Points on a hilly landscape, in no order, each with its height.
A ball rolls from a point to the lowest of its 2 nearest points, and stops where none of them is lower. Distance is the straight distance between rows; heights are no part of it.
Mina: [ 78 155 123 127 147 115 125 132  93 124 143 125  93 146 114 146 108 125
 158 120 107 100 178 145 100]  h=42.6
puvab: [ 84 110 144  90 130 191 106 129  81 134 147 168 118 135 150 134 129  94
 131 137 132 144 153 125 109]  h=34.7
Fumo: [139 139 165 124 162 129 106 153 105  94 131  80  98 129 123 121 148 122
 123 137 145 146 132 116 140]  h=26.8
Zupam: [118 147 125 104  99 125 116 189  70 133 142  94 152 116 127 133 186 158
 152 145 147 207 145 123 124]  h=9.8
Gerav: [122 133 100 166  96 113 154 130 110 168  69 125 104 137 158 148  83 105
 140  81 100  87 176 151 128]  h=55.0
Vifo: [169  62  64 149 101 151 126 123 111 145 122 142 119  98 202 118  90  90
 136 147  93 149 101 157 191]  h=75.7
mit: [187  88  41 138  89 131 120 107 117 165 112 159 179  99 182 111 120  98
 127 137  71 161  93 156 189]  h=73.8
lupo: [138 112 142 129 125 120 106 122 189  84 158 104  94 122 130  74 129 160
  69 125 110 112  92 131  85]  h=57.9
mosuf: [114 181 147 167 113 128 101 152  95 142  65  53  99  93  93 140 132 100
 108 110 107  87 175 126 127]  h=30.6
goli: [167 129  54 187  92  96 143 147 133 146 161 110 142 102 146 157 117 114
 132  98 100 143  62 174 149]  h=25.7
Ker: [144 171 135 164 158  90 147  83 193 127 136 111 160 127  52 136 125 163
 106  97 111  60 136 135  96]  h=41.6
Vokid: [202  92 115 109 129 144 157  85 151 173 145 204 202  89 115 119 119 131
 139 175 119 154 102 126 170]  h=69.6
tevo: [106 137 134 107  86 149 115 116 132 133 133 148 181 152 126 120 164 183
 150 170 124 166 159 107 100]  h=27.5
kegor: [134 132 149  91 134 141  96 132 208 136 140 126 109 123 115 137 122 112
  80 125 125 112 158 120 106]  h=48.7
dazo: [194 104  97 116 157 128 142 127 115 166 164 180 190 116 118 112 146 126
 159 188 162 163  94 117 185]  h=67.1
Leta: [165 127 102 122 151 114 132 146 154 101 186 118 116 144 106  97 143 173
 139 181 117 114 103 122 125]  h=60.6
Potos: [157 124 133 113 144 101 149 120 128 105 159 162  97 170 124 109 140 201
 140 107 125 102 182 118  90]  h=53.0
botan: [146 137 158  92 167 127  86 126 218 112 159 114 111 120  90 113 153 154
  62 131 132 114 120 111 115]  h=53.2
tam: [ 74 107 105 115  69 112 137 114 229 107 116 115 174 131 134  89 136 192
  90 129 127 122 100 127  71]  h=47.7
lakod: [133 100 125  94 112 146 152 106 139 139 178 185 188 132 133 119 163 162
 131 187 140 192 113 117 121]  h=27.0
mivaz: [ 54 129 110 132 146 119  85 161 129 108 164  94 134 149 160 129 156 122
  96 129 156 155 116 152 100]  h=42.3
dunub: [118  92  95 122  98  98 167  90 121 123 154 179 202 153 159  85 180 177
 150 179 157 194  90 116 130]  h=32.1
vetul: [115 107 116 151  94 164  89 111 135 136 109 115 140 113 163  79 130 120
  94 121 100 130 118 143 110]  h=19.9
vaf: [109 125  89 157 137 126 123 131  82 120 135  99 101 123 127 123 102 107
 170 126  90  96 133 158 140]  h=47.6
nafub: [158 169 191 113 160 113 157 121 128 118  77 104  86 141  74 171  98 104
 144 101 149  93 152  83 159]  h=31.4
zubo: [121 141 149 130 139 102 135 134 179  99 102  87  61 120 132 153  86  78
  82  94 125 101 150 142 134]  h=55.9
Nobub: [ 97 138 128 164 128 136 172  68  93 126 113 127 170 135 140 162 111 114
 181 152 124 144 138 149 139]  h=65.5
puno: [162 106 160 102 137 160 156 114 153 135 136 167 110 113 117 150 106 110
 143 148 152 121 131 122 137]  h=18.1
Bubom: [164  82 115 101 106 132 192 116  71 142 104 157 103 121 158 141  81  75
 180 129 116 110 109 145 186]  h=74.2
Sogi: [ 72 153 136 155 130 128 151  97 157 101 174 116 179 144 124 156 137 134
 123 158 147 158  98 133  98]  h=51.6
fize: [ 92 118  69 149 119  84 131 121 198 101 153 113 172 166 130  89 133 185
 121 136 128 117  84 140  88]  h=42.4
goni: [175 130 151  97 158 120 132 124 153 104 190 154  99 147  91 121 145 184
 142 139 120 105 136 113 100]  h=56.6
saron: [154  95 130 171 180 120 120  99 186  90 136 120 151 147 155  90 135 154
  72 103 163 121  81 135 136]  h=14.7
kedi: [119 109  87 167  96 112 112 101 196 123  97 104 196 117 127  62 137 182
  83  99 137 113  39 120 120]  h=34.6
Vik: [124 107 130 185 188 131 119 111 141  83 115  91 129 155 173 108 122 117
 113 135 166 132 115 140 159]  h=22.6
sol: [170 123 169 107 156 142 168 100 165 112 109 147  85 134  98 155  65 116
 133  98 134  80 135 120 143]  h=25.0
Vunum: [149  72  84 113 138 146 149 132  66 135 114 148  91 118 193 115  92  82
 149 131 119 126 113 151 187]  h=76.3
bifud: [129 119  84 171 106 131 135 131 160 137 148 131 136 123 158 173 107  85
 116  91 143 135 109 161 135]  h=31.2
semu: [ 96 128 159  94 186 148  98 174  40 124  88 113  81 151 164 156 154 116
 121  88 157 138 169 100 129]  h=24.5
Lolo: [148  99 139 120 123 123 152 127 156 133 119 164  86 157 156 125 110 142
 114  77 128  92 196 140  86]  h=49.0
fuz: [117 104 120  85 154 169 106 143 118 130 182 148 112 125 144 117 133 102
 122 197 125 148 118 125 132]  h=28.1
demef: [136 168 183  84 174 142 112 181 109 112 119 105  93 122  93 181 130 110
 145 146 136 146 135  85 153]  h=33.2
somam: [105 115  82 160 142 116 108 145 175 136 161 119 128 155 160 131 123 111
  80  96 168 136  99 151 128]  h=36.3
fudis: [152 123 117 117 128 140 137 114  94 157 160 192 105 148 111 125 126 124
 177  86 137 103 147 136 113]  h=57.3
sifan: [ 97 157 129 179 205 121 106  94 115 124 129 112 149 158 122 113 133 117
 134 108 150 109 123 128 132]  h=29.5
mazep: [114 145 164 150 158 125 114 144  44 145  76 135  83 152 149 111 148 130
 143  67 149 120 178 115 119]  h=19.0
gefem: [183 124 126 123  78 150 122 136 150 162 140 144 160  70 117 134  98  82
 117 157 122 163  95 140 167]  h=5.9
Kug: [127 148 151  90 133 116 109 149 169 153 104 136  91 158 100 169 129 102
 111  93 142  95 197 107 106]  h=43.6
zug: [106 135 153 129 156 125 149 147 152  91 147 104  78 115 144 167  87  66
 111 130 145 128 116 145 147]  h=52.0
zubap: [130 120  88 145  68 117 110 150 127 140 132  91 176 100 124  84 141 155
 144 156 111 154  93 149 143]  h=14.3
Buk: [ 93 154 154 146 148 123  79 142  99 129 102 105 122 168 130  98 157 163
 120 101 129 124 178 107  94]  h=12.6
fariv: [ 95 153 182 133 129  96 101 164 110  55 131  86 116 157 140 120 181 195
 120 124 128 163 113  95  83]  h=12.0
gomiz: [132 112 100 102  68 135 108 186 103 134 130  87 162  93 142  96 161 147
 132 197 139 188 131 128 136]  h=16.6
Sete: [187 125 101 129 165 121 145 132 107 140 188 159 134 132  97 140 126 125
 182 160 152 117 104 143 165]  h=63.9
Dubig: [116 159 171 100 155 111  83 180  72  70 118  72  80 144 125 134 167 171
 132 143 110 169 160 104 110]  h=19.7
zoko: [ 91 133 129  99  76 133 116 120 188 120 114 119 179 122  91  75 153 209
 116 143 134 134  91 102  87]  h=51.5
Bupa: [150 122  93 156 102 133 134 114 134 137 102 120 105 130 144 129  72 116
 144 100  72  82 135 157 147]  h=51.9
besa: [105 185 202 107 174 104 148 119 111 143  63 142  82 163  67 192 130 120
 141  94 126  86 177  71 115]  h=36.4
Sav: [ 86 154 168  98 151 116 149 126 106  88 137 147  60 169 114 163 108 132
 165 114  98 102 183 114  86]  h=37.7
Gub: [ 84 116 117 113 146 133 130 150  87 144  57  77  80 103 135 164  80  44
 121  98 111  66 129 138 174]  h=40.8
lazo: [ 94 114  83 139 118  96 159 117 161 107 164 137 193 163 131  85 167 198
 146 146 154 152  70 120 109]  h=37.4
ret: [158  97 155 126 114 131 125 139 147  76 175 115  86 101 147  66 172 170
  83 179 128 135  61 120 116]  h=61.7
Fozap: [127 155 163 113  93 132 125 180 121 122 139 113 168 131 123 152 191 165
 127 158 171 200 108  90 123]  h=15.9
Pufi: [135 151 158 142 134 145 140  84  94 139  85 137 148 140 111 118 115 137
 164 140 122 124 164 115 133]  h=62.9
Sud: [133 121 101 192 122 159  94  81 163 161  92 121 175 105 144 102 121 130
  94  98  97 110 101 148 128]  h=25.2
mepe: [172  87 116 154 122 134 122 126 176 114 127 115 161 115 157  81 121 144
  94 162 141 144  90 125 163]  h=22.7
katop: [105 140 149 135  85 131 170 136  83 160  69 127  88 124 137 158 107 102
 160 101 117 104 184 138 121]  h=57.6
tun: [132 116  99 194 129 126 125  72 184 132  90 100 212 127 143  99 124 155
  85 117 114 122  67 136 135]  h=30.0
Kulol: [121 134 171  82 191 117 169 103 125  94 130 155  56 162 105 151  92 120
 146 104 122  68 151 106 117]  h=31.9
vevag: [157 108 122 114 120 112 188  72  57 127 137 188 169 113 138 130 141  70
 177 167 135 185 131 135 165]  h=70.0
solot: [103 152 182 105  95 151  97 145 133  93 113 117 168 130 108 143 182 183
 130 173 126 186 128  78  95]  h=21.6
zusa: [165 134 136 147  85 134 142 116 106 156 153 167 113 118 123 111 133 144
 137  68 132 123 142 144  88]  h=54.9
sisi: [151 135 103 108 153 128 153 119 117 167 156 169 126 135  80 152  94  99
 180  93 134  82 123 125 147]  h=60.2
sobi: [155 164 118 160 189 107 122 100 158 129 150 123 158 154  65 127 131 151
 148 111 138  89 116 125 138]  h=35.9
Kevun: [190  97 139 107  75 159 143 132 147 152 127 158 112  82 129 137  96  89
 130 123 131 126 131 141 150]  h=11.7
rumab: [178  95  85 115  76 113 183 101  86 151 128 180 158 105 143 144 109  72
 171 146 115 149 118 148 179]  h=72.1
leda: [ 78 147 133 141 132 135 106 132 128 109 175 117 170 125 120 106 164 147
 114 142 130 147  68 126  99]  h=47.8
pekov: [ 72 187 189 140 175  61 120 135 108 111  81 130  66 170 129 150 149 140
 105  81 129 107 210 117  96]  h=44.8
siz: [146  91 126 140  77 144 124 122 179 117 102 112 148 120 169  85 122 146
 104 146 124 136 130 133 118]  h=24.9
popa: [127 171 152  99 146 125  92 165 125 157 106 121 109 147  86 173 150 121
 140 129 138 119 186  86 116]  h=39.1
Libeg: [107 139 107 105 125 162  67 187  82 176 112  83 119  97 122 146 145  89
 117 118 143 126 170 134 145]  h=43.7
sano: [138 117 132  80 138 166 106 142 161 145 193 174 161  94  98 116 144 142
 104 207 133 161  94 114 129]  h=19.8
loned: [156 118  59 149  74 115 114 142 151 131 165 125 140 102 126 119 114 143
 134 126  76 119  67 163 124]  h=20.3
ras: [ 92 140 162 134 152 134 161 123 155  90 151 125 132 145 144 176 119 124
 124 145 153 156 139 130 113]  h=55.2
bebu: [215  75  65 129 101 131 127  98 147 172 143 179 174  88 149  95 125 140
 123 157 102 152  89 150 177]  h=71.8
bomiv: [113 143 140 114 114 137 176  98  66 114 137 146 151 119 135 171 120 103
 182 180 130 179 128 138 149]  h=67.8
sekes: [108 114 110  99 120 153 106 154  48 157 126 127 119 109 147 130 130  98
 147 125 142 152 142 146 136]  h=39.3
kinaz: [ 53 175 174 147 150  81  88 135 113  90 128  96 110 161 113 115 179 180
 104  98 119 143 138 105  71]  h=5.1
tameb: [117 141 130 175  87 152  98 132 127 153  65  80 134 107 137 115 137 117
  96 107 115 119 171 135 116]  h=25.5
gevuv: [121 139 167 103 119 155 161 105  69 161  66 170 111 145 114 151  98 106
 174  99 132 105 172  96 141]  h=60.3
Demar: [ 79 156 135 135 148 137 116 165  55 149  54  55 100  95 102 151 112  69
 120  94 125  85 145 135 161]  h=35.8
duti: [ 81 120 104  96 142 130 118 168 117 128 121  83  72 116 153 167  86  63
 128 130 128  98 143 150 151]  h=46.5
kot: [168 103 112 117 105 141 110 157 155 164 181 165 157  55 125 113 122  98
  95 198 128 171  75 139 158]  h=11.8
Gagaf: [150 122 129 141 100 126 137 121 162 139 137 153  95 110 119 143 112 123
 108  57 116  85 150 155  79]  h=52.3
rako: [ 63 183 178 136 160  87 154 119 104 128  86 147  70 157 103 167 113  91
 111  65 130  74 170 110 101]  h=40.9

Where does a ball stop that starts at each point below?
Pufi => gefem
Vifo => Lolo
zug => vetul
ret => kinaz
ras => zubap
Mina => gefem
